Points, in no order, along strands that fork, close into loops and pass close to each other.
Points whose rows are less than 61.7 apart are linked; no others are. Some points are linked to none.
<412>: [-18  16   0  -3  11   0  -7 -16   0  -4   1  15  -6 -10 -17  -7 -15 -13
  17  -1 -13  -5  -5  12  -8  -5   7   8  16  15  -5 -15   6  13  11   6
 -11 -10  -6  18 -17 -14 -21   6   6  -6   1  -8  12   9  -4   8   6  -8
   4   1   4  -7  12  24  26 -11  29 -19   0   6 -22 -12  12   4   8 -10]
<676>: [-14  -1   6   8  -1   4  21   9  -7  -4  -8   1 -10   3  -5   9   1  -7
   1  14  16   2  -1  -3  -2  -3   6   7  -2  -8  -5   4  18   5  -5  -8
   2   4 -10  22   3 -12  -9  -1  15   3   3  -7  11   9   7 -12   2   3
  -1 -11  -3  10  10  13   1  11   3 -23  -7   2  12   6  -1  -2  13   2]
<383>: [ -3  16   0 -16   9   3 -11 -13   0  -9  -5   8  -1  -6  -6  -8   0 -16
   7   0 -21  -2  -3   8 -13  -8  10  -2  14   5  12  -4 -10  11   7  14
  -8  -2   4 -10 -10   1   3   8  -5 -10  -1   2  10  -4 -17  14  -1 -14
   5   4   9  -1  -2   0  -3  -7  20  -1   5  -2 -20 -12  16  -2   4  -4]
<270>: [ -4   9   1 -23  30 -11 -13  -4  -3 -15   2 -13   2   8   6 -10 -17  -7
  17   7  -8  12 -12 -19   6   7  -3  -3  14  -1   5 -17  14 -12   9  -9
   4  -3   0   5  -3  -1 -25 -31  29   9  -2  -9   2   2 -16  -5  20   3
   0  19  26  -1   9  -1  -5   4  18 -24 -29   8 -15  -3   7  26   7  -2]
<563>: [  3  13  -2 -13  -2   8   5   4   1  -8  -1   5   1   9 -12  -7  -3 -12
  -4  11   3  14  -4  -8  -4  -6   6  -1   3  -7  13   0   2   4  -1   5
  -7  20 -17  -5   8   2   6  -5   7  -2 -17  -6  13 -11 -17  -7 -11  -5
   2 -12  12   9   6  -3  -9  12  10  -5  -6  -1   5   0  10   9  15   2]
<34>: [  7   8  -9 -15   2  12  -9  -4  14  16  11  -4  14  -6  -6 -10   3   0
  -9  -3  -7   5   0  -1   5  -4   2  -8  -9   5  14   1 -14  -9  -1  -6
  -7  10 -12 -34  21   8  15  -3 -17  -8  -6  -5  -2 -23 -12   2 -22 -22
   1  -6  -5  -1   0 -11   6   9  -8  17   8 -10   5  10   1   2   1  10]
<551>: [ -5 -16  14  22  -8   6  11  -9   1   3  -2   9 -18  -9  -8   8   0   4
  -2   4   7 -11  11  11 -10 -11  13  10   6   2  -4   0  -2  13  -1  12
   2  -4   9  20 -24  -3  -9  18   5  -1  17   0  -4  19  24  -6  14  14
  -6 -12  -9   9   5   6   3 -21   3  -1   1  -1   0  -7   3 -12  -2  -7]
<219>: [ -3 -13   0  20 -14  -3  10  -1  10  15  17  18  -9  -2 -17  12  -1   6
 -10  -3  -9  -7  12   8   0   3  -1  -3   4   2  -6  -1 -18  -1  -9   2
   8 -18   6  13 -13   8   2  16 -10   6  13   1 -23  10  21   7  -1  21
  -4 -10 -19   1  -7   8  12 -14   1   8  14  14   5  -1 -11 -18 -17  -6]
<814>: [  7  -1 -12  -6 -14  17 -10  -1  14  20  20  25   9  -9 -22   0   2  -5
 -30  -1  -8  -3  12   6  -4   3   3 -11  -5  12  13   1 -21  -2   0  12
  -5  -6  -7 -17  15  15  20   8 -17  -3  -4  -6 -13 -16   3  -2 -26   8
   2 -20 -25  -6  -7 -10  18  -1  -3  17  13   7  21   2 -10 -28  -9   3]
<77>: [ -7  19  -7 -25   6   8 -13 -17   5 -10   3  14   0  -4 -15 -16  -6 -23
   3  -6 -23   0  -6   6 -10  -8  16  -2  17   2  20  -6 -13   8   9  21
 -12   1  -3 -13  -4   4   3   4   2 -12  -5  -1  16  -9 -25   9  -3 -12
   9   4  12  -4   2  -2  -4 -11  25  -5  -5   1 -19 -10  16   5  18  -2]
<703>: [ -1 -15  16   9   2 -10   5 -14  -9  -6   1  -3 -11  -2   5   3   1  16
   5   2 -12 -12   5   3  -5  -2   6  -6   3  -2  -3   1  -4   6 -11  11
   0 -19  12  12 -20   2  -6  18  -6   4  23   4 -15  22  22   6  14  10
  -3   0  -7   8  -9  -2  -9  -9  -3   1   9  -1 -16   1  -7   1 -12  -6]
<45>: [ -9  10  -7 -24  21  -8 -14   0   0  -8   6 -14   7   4   4 -14 -24  -3
  19   6  -8  17 -13 -21   9  11  -5  -5  12   6   9 -22   5 -18  15  -7
   5   0  -1  -5   2   2 -17 -33  19   4  -8 -12   1  -5 -24   6  16   0
   4  26  29   0   8  -6  -5   4  15 -17 -24  -3  -5   2   8  29   8   7]
<95>: [ -3   3   3 -12  14 -21  10  -2  -4  -7   1  -4   0  12   2  -4 -12   5
  16  13 -11  11  -8 -19   7  19 -10  -2   8   1   6 -13  -4  -9 -12 -13
  11 -20   6   1   5  -2  -4 -18  12   7   0  -4 -22   8  -7   8   3   4
   2   9   4  -1  -4   6  -5  13   0  -3 -12  -1 -13   6  -1  21   1   3]
<44>: [ 11 -11  -4   3   5 -14   8  16  -3  -3  -5 -20   5   8  15   3   4   9
   5   0   3   9  -3 -15  11   9  -7  -1 -13 -10  -6   6   2  -8 -10 -16
   9  -1  11  -6  18  -3   8 -15   1   7  -6   6  -6   7   2   0   4  -4
  -1  16   0  -2 -13   7 -17  14 -26   0  -2  -7  -1   4  -9   7 -11   3]
<137>: [  3  -3 -14  26 -25   3  -2  14   1  18  -3  -6  11  -5  21  10  19   4
 -10 -14  14  -6  -3   6  10  -7 -10  16 -18  -3 -20  22   3 -20  11 -13
  -3   9   6  -6   4  12   8  -3 -21  -5 -15  10  -4  -3   1   2  -9  -4
 -19  11  -3 -24  -2  -4   9  -2 -22  35   0   2  17   1  -7 -19  -6   5]
<537>: [ -8 -23   4  25 -10 -16  14   0  -3  17  19  12  -7   1  -8  16  -1  20
  -2  -6  -7  -9  10   6   0   6  -3  -5   2  -3 -11  -2 -16  -9 -15  -3
  12 -33   7  22 -10   3  -1  11  -8   9  20   3 -35  18  28   4   5  24
  -5   0 -17   2  -7   3  15  -8  -8   7   8  17  -2  10 -17  -9 -17   0]
<804>: [ -7   0  13 -11  17 -25  12  -6 -11 -15  -6  -2  -3  12   8   1 -13   7
  20  13  -3   8 -11 -18   6  20  -8   1  12   0   3 -10  10  -6 -12 -15
   9 -21   5  12  -3 -16 -20 -19  21  13  13  -2 -19  18   0  -2  15  14
  -2  10   7   0   5   7  -5  12   5 -11 -26   3 -18   8  -7  26   0   0]
<820>: [ -8   6  15  -8  18  -9   4 -23 -13 -14  -5   7 -15   4   2  -3  -7   3
  14   3 -12  -8  -3   0  -4   6   5  -4  15   2   7 -13  11   4 -11   5
  -3 -18   2  11 -13  -9 -15   8  14   1  14   2 -12  26   0   3  14   8
   0  -2   5   5  -1  15  -6  -2  13  -7 -16   6 -27  -3  -2  16   4  -8]
<304>: [-22  16 -14  -8   8  -2  -8  -1   3   1   6   0   6  -7 -21 -13 -22  -6
  19  -3 -12   1 -15   6   5   6  -5  -2  15  13  -5 -19  -3  -1  14  -3
 -12  -8  -6   4  -7 -10 -14 -16   6  -7  -8 -12  10  -6 -21  17  -2 -13
   5  11  10  -1  16   9  23   3  23 -12  -3  -5  -4   7  13  13  18  11]
<126>: [ -9  12 -10  17 -17  20  -5  11  13  10  -4  21  -4  -5 -21   0  -7  -6
  -3   1  20   0  -1  15  -4   2  -7  15   6  14  -3  -3  -1  15  19  -2
  -7  19 -19  14 -12  -9  -7   8  -3  -6 -12  -6  11  -6  -7  -3 -10  -5
  -1 -13 -10  -5  22   4  31  -1  21 -11  14   1  18  -5  12 -13   0  -4]
<68>: [  2   6   6  -3   5  -9 -20 -11   1  -4  -9  -1   3  -5  12  -3   7  -1
  10  -6 -21 -13   6  10  -6  -7  -3  -3   9   4  -2  -4  -6  14  11   6
  -6 -13  18 -11 -24   4  -4  12 -18  -6  10   6   3   8   0  19  10 -12
   1  12   6  -6  -7  -8   3 -16   8   7  17  -2 -33 -12  10   1 -17 -12]
<283>: [  5  -3  -4 -10  -7  -1 -22  -8   6   3   2   1  12  -5   8  -3  11   4
  -6 -10 -22 -15  18  14   5   2   1  -8 -14  -3  -9   9 -12 -10   4   3
  -9 -10  17 -21   3  19  17   1 -30   4   6   3 -11 -10  10  13  -7   2
   7   5  -6 -11 -25 -16   0  -8 -15  29  15   1  -6  -4 -13 -12 -16 -10]
<779>: [ 10 -20   9   3  -1 -17  10   3 -12  -7  -4 -17  -4  10  19   4   7  13
   1  -5  -2   1   1 -12   6   4   1  -7 -13 -10  -6   7   3  -4 -18  -3
   9 -10  13   5   9   2   6   4  -4   9  11   8  -6  14  13   1  10   6
   3  11  -9  -2 -20   4 -27   5 -18   0   4   1  -2   2 -14   4 -13  -6]
<701>: [ -1 -18   7   2  -1  -3  34   5  -9   0   6   4 -10  19  -2  16  -2  -6
  -2  20  19   9   1 -16   2   2   3  -2 -11 -12   2   6  13  -7 -23   0
  10  -5  -5  17  23  -6   7   3  25  12   3  -7  -1   9   9 -17  -3  19
   1 -11 -13   9  -2  18 -17  11 -11 -14 -14  11  27   7 -12   6  12   7]
<533>: [  6  -6 -11  12   1  -4   3  20  -2   6  -2 -20  11  -4   9   4   5  11
  -2  -4  14  12  -1 -13  16   7  -9   3 -19  -6  -7   6   5 -17   2 -20
   7   6  -1 -13  25  -5   9 -19   1   2 -16   1  -5  -7  -2   0  -1 -12
  -7   8  -2   2   1   1  -2  16 -27   2  -2 -15  20  14  -7   5  -6   8]
<325>: [  0   4  14  14  -2 -13 -13  -9   0  -6 -14  -3  -2  -7  17   0   8   4
  12 -10 -10 -13   6  14  -4 -10  -6   7  17   5 -10  -5   4  16  14  -1
  -2  -6  16   6 -38  -2 -19  13 -16  -6  16   8   1  18   7  13  19  -5
  -8  11  10  -8   4  -6   8 -17   3   2  12  -6 -34 -14  11   2 -21 -16]
<102>: [ -9  -8  16  26  -1   0   4 -13   5   2  -2  12 -18  -8  -4   6  -5  10
   7   0  -2 -12   9  17  -7  -8   6  12  17   7  -8 -10   1  13   4   1
   0 -15   7  22 -38 -10 -20  15  -1  -2  21   6 -11  25  21  -2  17  13
  -6  -7  -5   2  12   8  11 -16   7  -1   2  -2 -14  -7   5  -1 -13 -11]
<66>: [ 12  14  -3 -21   2  13 -11  -2  18   4   6  -2  12   0   2 -13  -5  -6
  -5  -4  -5  13 -10  -3   2  -8   6  -6  -3  -3  20   0  -5  -3   5   3
  -6  21 -12 -36  15   4  16  -6 -12  -5 -12  -1  14 -21 -22  -2 -15 -25
   7  -4  11   2   1 -14 -10   6   1  13   0 -12  -1   5  12  11   8   5]
<233>: [  9  -3   0 -18   0   2 -23 -10   0  -8   0  -2  12  -1  11  -8   9   4
   0 -11 -25  -9  17  10   4   5   7 -14 -21  -8  -5  10 -15 -11   1   7
  -9  -7  17 -29  16  17  25  -5 -27   7   1   6  -4 -10   7   9 -10  -2
  14   7 -10  -7 -32 -18 -16  -1 -19  24  11  -5  -1  -1 -15  -7  -8 -12]
<338>: [  7 -16   7   5  -5   2  34  13 -12   1   4  -1  -8  18   3  14   4  -9
  -9  15  22  12   2 -17  -3  -6   0  -2 -12 -14   3   8  16  -2 -17   5
  11   6  -9  12  22  -4   9   4  20   6  -3  -6   8  -3   4 -19  -9  11
   2 -11  -7   9  -4  12 -16  12 -10 -15 -11   3  35   5  -7  -4  15  10]
<558>: [  9 -25  24  -6  16 -12   9 -13 -18 -26 -12  -8 -12   6  23  -3  -4  12
  -1  -4   6  -6  -4  -9  -7  14  11  -7   2   2   7   3  10   1 -17  17
  14   2  12  13  -8  -2  -1   7  31   7  25  13   0  14  13 -17  25  22
   8  -7   0  14 -10   1 -36 -13  -8   1 -17   0 -12  -5 -12  11   2   3]
<469>: [  2  -8   1  14 -17   0  -1  -2   6  10   7  10  -4  -7  -7   7   8   0
  -9  -2  -6  -8  12   8  -2  -4  -3   2   1   0  -4   8 -15   1  -5   8
   4  -6   9   1 -13  11   3  15 -13   3   9   3 -11   0  18   9   1  13
  -4  -5 -12   1  -9  -4   1 -15   1   9  18   5   5  -6  -5 -18 -16  -6]
<746>: [ -3   5   8 -18  28 -20  -5  -8  -7 -16  -2 -10  -1  11   9  -6 -13  -3
  17  13  -5   5 -11 -20   6  12  -4  -3  13  -1   4 -13  16 -10  -2 -11
   7 -13   5   9  -4 -10 -28 -27  29  12   8  -7  -9   9  -7  -7  20  12
  -2  13  19   0   6   2  -6   7  13 -19 -34  11 -19   0   0  27   3  -4]
<372>: [  1   7 -13  12 -11  13  -6  11  10  18   3  12   2  -8 -11   5   5   0
 -12   3   6   0   4   8   0  -2  -9   5   3   9   2  10 -11   1  11  -4
  -1  11 -14  -5  -2   5   4   5  -8  -3  -8  -1  -3 -12   0   2 -12  -7
  -8  -5 -10  -8   6  -9  18  -1   3   6  17  -2  11  -3   7 -16  -9   1]
<156>: [ -6   5 -10  19 -14  21   1  19   6  11  -5  12  -4  -4 -15   5   0  -4
  -5   6  28   2  -1   6  -5  -2  -7  16   1   4  -6   5   6   9  16  -5
  -4  22 -21  16  -8 -13  -7   6  -1  -4 -12  -4  13  -8   3  -9  -9  -2
  -6  -7  -4  -1  21  -4  23   1  13 -16   9  -1  23  -1  10 -19   7   3]
<603>: [  3   2  -7  19 -10   8  -2  24  -1   6 -11 -18   0  -2  12   8  16   2
  -8  -7  27   2  -2   3   6  -8  -7   7 -10  -8 -12  17  12   1  13 -13
   7  18  -5   3   3  -3   0  -1  -5  -5 -11   6  13  -9   3  -2   3 -13
 -10   9   4  -5   9 -13   0   2 -11  -7   5  -7  14   1   5 -15  -2   3]
<700>: [ 17  -2  -3 -30   8   3 -15  -6   8  -3   6  -7  14   2  15 -11  -1   9
   4  -7 -24   0   5  -5   8  10   5  -8 -18  -4   1   4 -19 -19 -10  -1
  -7  -3  16 -40  31  13  28 -13 -24   6  -3   5  -6 -10  -7  -1 -16  -4
  15   6  -9  -5 -28 -12 -16   8 -27  28   3  -1   2   1 -21   7  -4  -4]
<155>: [-10   4  -1  -2   9 -21  15  -2  -8  -2   0   3   2   8  -7   1 -11   8
  16   8 -14   1  -3  -8   1  18 -10  -5   6   3   0 -16 -10  -4  -9 -15
   6 -31   2   5   2  -7  -7  -9   6   3   2  -7 -22  10  -2  13   1   1
   2   5  -6   4  -2  10  11  12   3  -4  -5  -3 -13  14  -2  15   4   4]
<809>: [  8   0 -10 -14   2   2  -9  -2   9  13   8 -10  13  -5   3  -7   9  10
  -9  -6 -12  -2   8  -1   9   3   0  -7 -18   0   4   4 -14 -16  -6  -8
  -7   1   3 -31  29  12  21  -9 -18  -1  -6   0  -6 -13  -5   1 -17 -14
   4   1  -9  -3 -14 -10   0   9 -20  25   9  -2   7   7 -12   0  -7   5]
<380>: [ 15 -15   4   3  -8  -3   1   6 -11  -9  -9 -19   1   6  19   4  15   5
  -6  -9   2  -2   5  -4   4  -3   4  -4 -18 -12 -10   9   1   1 -10   6
   7   3  16  -5   7   6  12   5  -7   3   4  11   7   4   9   1   7   0
   4   8  -8   0 -22  -4 -29  -1 -14   2   4  -3   5  -3  -7  -4  -8  -9]
<789>: [  5   0 -14   3 -16   4 -13   2   7  19  -1  -2  10 -10  12   3  19   9
 -12 -12  -3 -10   7   8  12  -2  -3   7 -17   0 -10  11  -9 -18   9  -9
  -8   8   7 -19   9  21  14  -4 -26  -2  -8   5  -7  -8   4   4 -13  -4
 -12   7  -5 -19  -9 -12   9  -3 -20  36   8   5   9   0 -11 -16 -11   2]
<738>: [ -2 -26  16  19  -3  -3  10 -15  -5  -2   9  -1 -14  -7  -3   5  -1  16
   5   1  -4 -12   8   6  -7  -6  12  -2   2  -3  -4   5  -8   6 -11  18
   1 -19  13  19 -23   2  -4  21  -1   7  23   6 -14  17  30  -1  11  19
  -5  -7 -13  10  -8  -2  -8 -21  -5   5   6   0  -3   1  -9  -6  -9  -2]
<165>: [-12  13 -16   3  -3   9 -10   2  13  10   7  15   8  -6 -29  -7 -14  -8
   5   0   9   4  -5  15  -2   5  -4   2   6  19   2 -11  -3  12  19  -3
  -8   5 -15  10  -6 -14  -7   3   0  -6 -13 -14   8 -11 -15   6 -12  -8
   4 -12  -4  -4  23  12  39   1  21 -11   8   4   9   0  13  -2  12   7]
<613>: [ -1  -3  21  -6  20  -9   2 -25 -18 -23 -11   1 -18  -1  12  -3 -10  13
  11   0  -9 -13  -3   4  -7   8   7  -5  19   0   8 -10  14   6 -14  12
   1 -13   5  12 -19  -8 -16  13  18  -1  21   9 -12  30   4  -2  22  14
   2  -3   6  11  -6   8 -16  -7   6  -3 -21   2 -28  -6  -5  16   1 -10]
<570>: [ 17  -9  -7   3  -9   1   2  13  -3   6  -1 -16   5   1  13   5  20   5
 -12  -6   8   2   9  -6   9  -6  -2  -2 -22 -11  -3  14   3  -8  -6   2
   8   7   4 -13  23   3  17  -1  -8   2 -11   7   3  -3   3  -4  -8  -8
   3   5  -6  -3 -16  -7 -17   9 -19   8   2  -2  22  -1  -8  -8  -6   0]
<157>: [  2   4 -12  10 -10   6  -7   7   7  20   3   0   5  -9   0   6  11   5
 -12  -1   3  -5   7   6   6  -1 -10   4  -4   4  -3  12  -9  -6   6  -7
   0   6  -4 -10   4   9   9   1 -12  -2  -7   1  -7 -10   6   6  -7  -7
  -8   3  -8 -11  -2 -10  12  -1  -7  15  16   1   5  -1   0 -15 -14   2]
<171>: [  1  10   0  -7   5  -2 -12  -6   4  -2  -5  -2   2  -4   4  -4   7  -4
   6   1 -16  -6   4   8  -7  -7   1  -3   6   4   5   1  -8  10   8   3
  -5  -6   9 -14 -10   1   5   8 -13  -7   1   2   2  -2  -6  16   2 -16
   4   7   4  -3  -6  -7  -1  -5   8   4  14  -4 -19  -9  11  -4  -9  -4]
<289>: [  5   4   6  -9  -5   8  12   8  -7 -12 -11   3  -6   8  -4   0   2 -13
  -9   9  12   9  -2 -10  -8  -8   5   4   1 -10  10   3   6  10  -7   7
  -1  23 -12   4   9   3   4  -5  18  -2  -9  -1  17  -9  -7 -18  -5   6
   2 -13  14  13   4   3 -14   7   7 -12  -9   0   9  -2   5   2  20   1]
<728>: [-16  15 -10  -2  -3  13   0   1   6   8   9   8  11   1 -32  -7 -14 -12
   3  10  16   7  -5  10   1   2  -4   0  -2  12   0 -10   7  12  10   2
 -13   7 -18  20   3 -12 -10  -3   4  -1 -18 -19  14  -8 -13   2 -14  -3
   5 -17   2   5  23  11  30   7  20 -17   1  10   9   8   8   7  18   9]
<825>: [-12  16  -8 -13  12  -4  -5  -3   5  -1   8  -2   4   3  -8 -17 -21  -4
  14   4 -10  14 -14  -8  10   8  -2  -3  13   6   7 -17  -2 -11  10  -7
  -2  -2  -7  -8   4   1  -4 -22   7  -4 -13  -8   2  -8 -27  10  -2  -9
   5  11  15   0   9   1   1   8  15  -5 -11  -9   1   5  11  22  12   9]
<227>: [  6   3 -13  25 -20  11  -6  21   0   9 -10 -14   4  -2  20  13  19   0
 -10 -13  25  -4  -4   9   8 -14  -9  13 -13  -7 -19  23  10  -8  17 -12
   1  20   2  -5  -1   5   2   1 -15  -8 -14  10  11  -8  -2  -3  -1 -10
 -19  11   1 -18   5 -12   0  -6 -19  13   2  -4  15  -3   2 -19  -4   0]
<756>: [  1  -5   6  17 -17  -1  -7  -5   8   3  -3   2  -2 -11   6   5  10  -1
  -3  -9  -3 -12  12  11  -1  -6  -6   7   4  -2  -9  10  -9   7   2   4
   2  -1  15   0 -25   7  -2  16 -16   0  11   9  -5   3  15  11   9   7
  -7   1  -1  -4  -6  -4  -1 -21  -3  13  20   0 -11 -11   1 -11 -19 -13]
<394>: [-18   8 -12  -6   7 -19  15 -11   0   5  12  15   4   9 -21  -2 -18   0
   8   8 -15  -2  -3  -2  -1  13  -1 -16   3   9   3 -20 -13   1  -7  -8
   2 -40  -1  14   6  -4  -2  -4   5   2  -3 -16 -18   9  -4  16  -4   3
   6  -9 -10  -4   0  20  23   2   8  -7  -2   7 -12  14  -4  11  11   7]
<653>: [ 10 -25  17  -7  13 -15  18  -6 -16 -19  -3  -9 -13  12  22   6  -1   4
  -3   5  12  -1  -7 -17  -5  10   9  -5  -4   0   4   6  15  -1 -23   9
  17   4  10  13   7  -4   1   6  30  10  20   7  -2   9  13 -20  21  25
   5  -5   0   8  -7   5 -35  -3 -12  -5 -16   6  -1  -3 -10   9   5   6]
<287>: [ -4  19  -9 -21   2   9  -7 -11   5  -5   8  12   2   7 -20 -16  -8 -19
   0   1  -9   8  -6   1  -4  -9  12  -4  12   1  19  -8  -6   5   6  15
 -13   5 -16 -10   6   3   3   0   4  -9 -17  -7  15 -13 -28   5 -12 -10
   7  -8   9  -1   7  -3  -4  -3  22  -7 -10   6  -4  -3  14  10  21   0]
<37>: [  4   3 -17  11 -17  20  -3   8  12  22  15  24   4  -7 -21   6   4  -3
 -24   1  10   2   6   0   0  -3  -2  -2  -4  13   8   3 -15   1   4   5
  -4  11 -22 -10   9   7  13   8 -10  -5 -10  -3  -6 -16   2  -4 -26   1
  -6 -19 -18  -9   2  -6  22   1   1  10  13   3  25   1  -2 -24  -5   2]
<485>: [ -7  -2  11   3   9 -15  12  -9 -11  -2  -2   3  -9   5   0   2  -1  11
  11   8 -12  -5  -1  -2  -5   6  -1  -5   6   0  -1  -6  -3   3 -11  -7
   3 -22   4  10  -9  -7  -9   5   1   2  15  -3 -17  24  10  10   8   2
  -1   4  -5   3  -3  10   2   6   4  -7   2   1 -18   5  -4   7  -7  -3]
<411>: [  4   1  -7 -10  -3   2 -19 -10  14  15  11   6  12  -7   1  -3   8   3
 -13  -7 -22 -11  14  13   2   6  -4 -10  -9   7   0   4 -16 -10   3   2
  -8 -16  12 -21   8  20  16   1 -28  -1   3   0 -16 -17   2  10 -12   1
   6   0 -13 -10 -15 -14  12  -5 -10  26  18   5  -5  -2 -10 -16 -17  -1]
<337>: [-26  16 -12  -6   9  -1  -8  -6   3  -1   5   7   5  -8 -25 -10 -21 -11
  19  -3 -10  -4 -12  11   2   3  -1   3  15  16  -8 -17   0   8  13   1
 -13 -10  -6  17 -10 -14 -20  -9  10  -5  -5 -12  14  -1 -13  13   0 -10
   5   7   8  -7  17  19  31  -3  29 -18   0   5 -11   0  12   9  16   2]
<709>: [ -8  19   5  -8  15   1  -4 -16  -8  -9  -6   7  -8  -8  -6  -7  -7 -12
  14   0 -15  -7  -7   7 -13  -9  10   6  18   5   2  -9   3   9   7   7
  -9  -4  -1   8 -17  -8 -15   6   7  -7   1  -3  11   8 -11   9   7  -7
   0   5  11  -1   5  13   7  -7  25 -12  -3   1 -25 -11  15   3   9  -9]
<659>: [ -4   2  -6  16  -7  15   5  23  -2   7  -7  -6  -1  -1  -5   6   7  -2
  -6   4  29   6  -4   0  -1  -3  -7   8  -4  -7  -6  12  13   2  10 -10
   4  21 -18  12   3 -11  -4   0   2  -4 -10  -1  13  -9   3  -8  -7  -9
  -6   2   2   5  17  -8  11  10   1 -18   4  -8  25   6   6 -16   8  10]
<250>: [-10  10  -1   2  -4  15   2  22  -2  -7  -9  -7   2  -1  -9  -4   0  -9
   1   5  22   8 -10   3  -6  -3  -2   9   3  -7  -5   1  21  10   9  -9
  -7  26 -17  15  -3 -10 -14 -11   6  -4 -13  -5  22  -9  -6 -13  -6 -10
  -2  -3  14  17  21  -1  10  18  10 -20  -1  -5  17   6   9  -1  16  10]
<510>: [  1  -9  12   1  -4   6  25  11 -14  -6  -9   3 -10  16   6  11   4 -12
  -9   8  25   4   0 -16 -11 -14   3   4  -6 -11   3   4  15   9 -10  12
   5  18 -10  13  15   0   3  -1  29  -2  -3  -3  22  -6   3 -26  -3  13
   4 -19   5  15   5  11 -17   2  -2 -16 -15  -1  23   1  -1  -4  25   7]
<295>: [ 12 -13  23 -13  20 -13  -2 -18 -16 -31 -17  -9 -11   1  22  -7  -4  14
   5  -4  -6  -5  -3  -5  -7  13   4  -7   8   2   9  -4  10   7 -15  14
  10  -1  13   7 -13  -3  -9   7  20   5  25  14  -4  18   6  -9  27  16
   6  -2  10   9 -10  -2 -29 -10   0   0 -18   1 -29  -7  -6  16  -2  -6]
<393>: [ 29  -7  -6  -6  -8  13   0  21   0  -7  -8 -15  10   6  15   5  12  -6
 -13 -10  15  15  -6 -11  -1 -14   2   1 -19 -13   3   7   6   6   3   7
   6  33  -4 -25  21   2  23  -5   1  -2 -17   9  26 -17  -5 -19  -8 -11
   7   1  13   5  -8 -11 -24   8 -15   1  -3 -12  14   0  -1  -5   8   7]
<315>: [ 22  -8  -5   3  -5   9  12  24  -3  -3  -3 -15   6  10  12   6   9  -4
 -14  -2  22  19  -5 -16   0 -11  -1  -2 -16 -14   2  10  15   3  -2   0
  10  27 -13  -9  22  -2  13  -5   6   0 -17   6  18 -17  -3 -19  -9  -8
   2  -1  12   5  -1  -5 -16  14 -14  -7  -3 -11  25   3   0  -3   7  11]
<43>: [  8 -21  11 -11   9 -15  24   1 -13 -10   3  -5 -10  19  12  11  -2  -4
  -1  17  14   6  -7 -23  -1   7   6  -5  -6  -6   4   9  15 -10 -24   3
  16   2   7  14  17  -4   3   0  30  14  12  -1  -5   7  10 -19  10  27
   2  -3  -1   6  -3  10 -31   7 -14 -10 -17  11  11   1 -10  10   9   8]
<735>: [  7   2 -13 -11  -2   7 -15  -7  17  22  20  14  12 -10  -9  -4   1   1
 -22  -4 -20  -9  10  10  -1   7   0 -14   0  14   8  -2 -22  -9  -1   2
  -4 -17   3 -20  12  20  19   2 -22  -5   1  -6 -17 -20  -2   5 -20   0
   6  -8 -22  -9  -8  -8  20  -2  -5  20  17   5   4   2  -8 -20 -13   4]
<479>: [ 12  -4 -10   4  -3   3   1  15   2  13   4 -16  11  -4   6   0  14   9
  -9  -7  13  12   1 -11  14  -2  -4  -1 -21  -7   0   8   2 -16  -1 -12
   4  15  -7 -20  30   2  15 -10  -3   0 -17   3  -1 -10  -2  -5 -11 -17
  -5   3  -1   0  -3  -5  -2  14 -24   9   0  -9  24  10  -8   1  -3   7]
<207>: [-18  17  -4  -4  -1  14   1  11  -1  -6  -4  -3   5   1 -20  -6 -11 -12
   7   9  17   6 -12   7   0   0  -4   8   2  -4  -5 -11  18   7   9  -2
 -13  16 -14  19  -2 -11 -19 -14  10   3 -16 -15  21  -5 -15  -9  -7  -6
  -1  -5  10  16  24  10  14  15  21 -21  -9   4  13   9   9  11  16   6]
<321>: [ -7   0  18  27  -3  -5  -3  -8   3  -2 -12   3 -12 -10  11   5   2   8
   7  -6   2 -11   7  15  -6  -9  -4  16  20   5 -12  -3   5  13   9  -5
   2  -7   9  18 -43  -9 -24  14  -8  -5  20  10  -3  19  17   1  21   5
  -9   3   5  -3  14  -1   9 -15   2  -1   6  -5 -24 -10  10   0 -18 -13]
<177>: [ -6  -8  12  33 -18   0   3  -3   4   3  -3   1 -10  -9  13  11   6   2
  -1 -16   7 -10   6  14   0  -7  -9  18  12  -2 -15   8  -1   6  -1  -4
   5  -3  14  15 -35   0 -12  21 -12  -4  15  14  -4  10  17   4  16  10
 -13   4   1  -5   5   1   2 -22  -9   8  14   0 -11  -9   3  -8 -17 -12]
<509>: [ 20   6  -4 -12  -6  17 -12   8  10  -2  -9 -10  12  -4   6  -1  12  -2
  -9  -9   6  11  -2   2   0 -14   5   0 -14  -9   8   6   0   4   9   3
  -4  32 -13 -33  15   3  20  -4 -11  -4 -13   6  22 -17 -12  -9 -12 -25
   2  -1   9   3  -4 -18 -12   6 -10  10   7 -13   3   3   6  -3   5   0]

How many points has the smallest loop of links through each point below? Write 0 if it is on no loop.
<304>: 21
<44>: 6
<156>: 7

A fork is a point with three links, a tip a point with one. Leave the first point through the second and follow the links. Name the first fork or tip that comes.
<558>; <295>: <485>
<37>; <814>: <315>
<337>; <304>: <155>
<653>; <43>: <383>

Name the points in between on the shortest way along the links from the first point to the second, in order.
<659>; <735>: <603> <227> <137> <789> <157> <372> <37> <814>
<537>; <709>: <219> <469> <756> <177> <321> <325> <68> <171> <383>
<804>; <820>: <95> <155> <485>
<227>; <165>: <603> <659> <156> <126>
<653>; <820>: <558> <295> <613>
<66>; <37>: <34> <809> <700> <233> <283> <411> <735> <814>
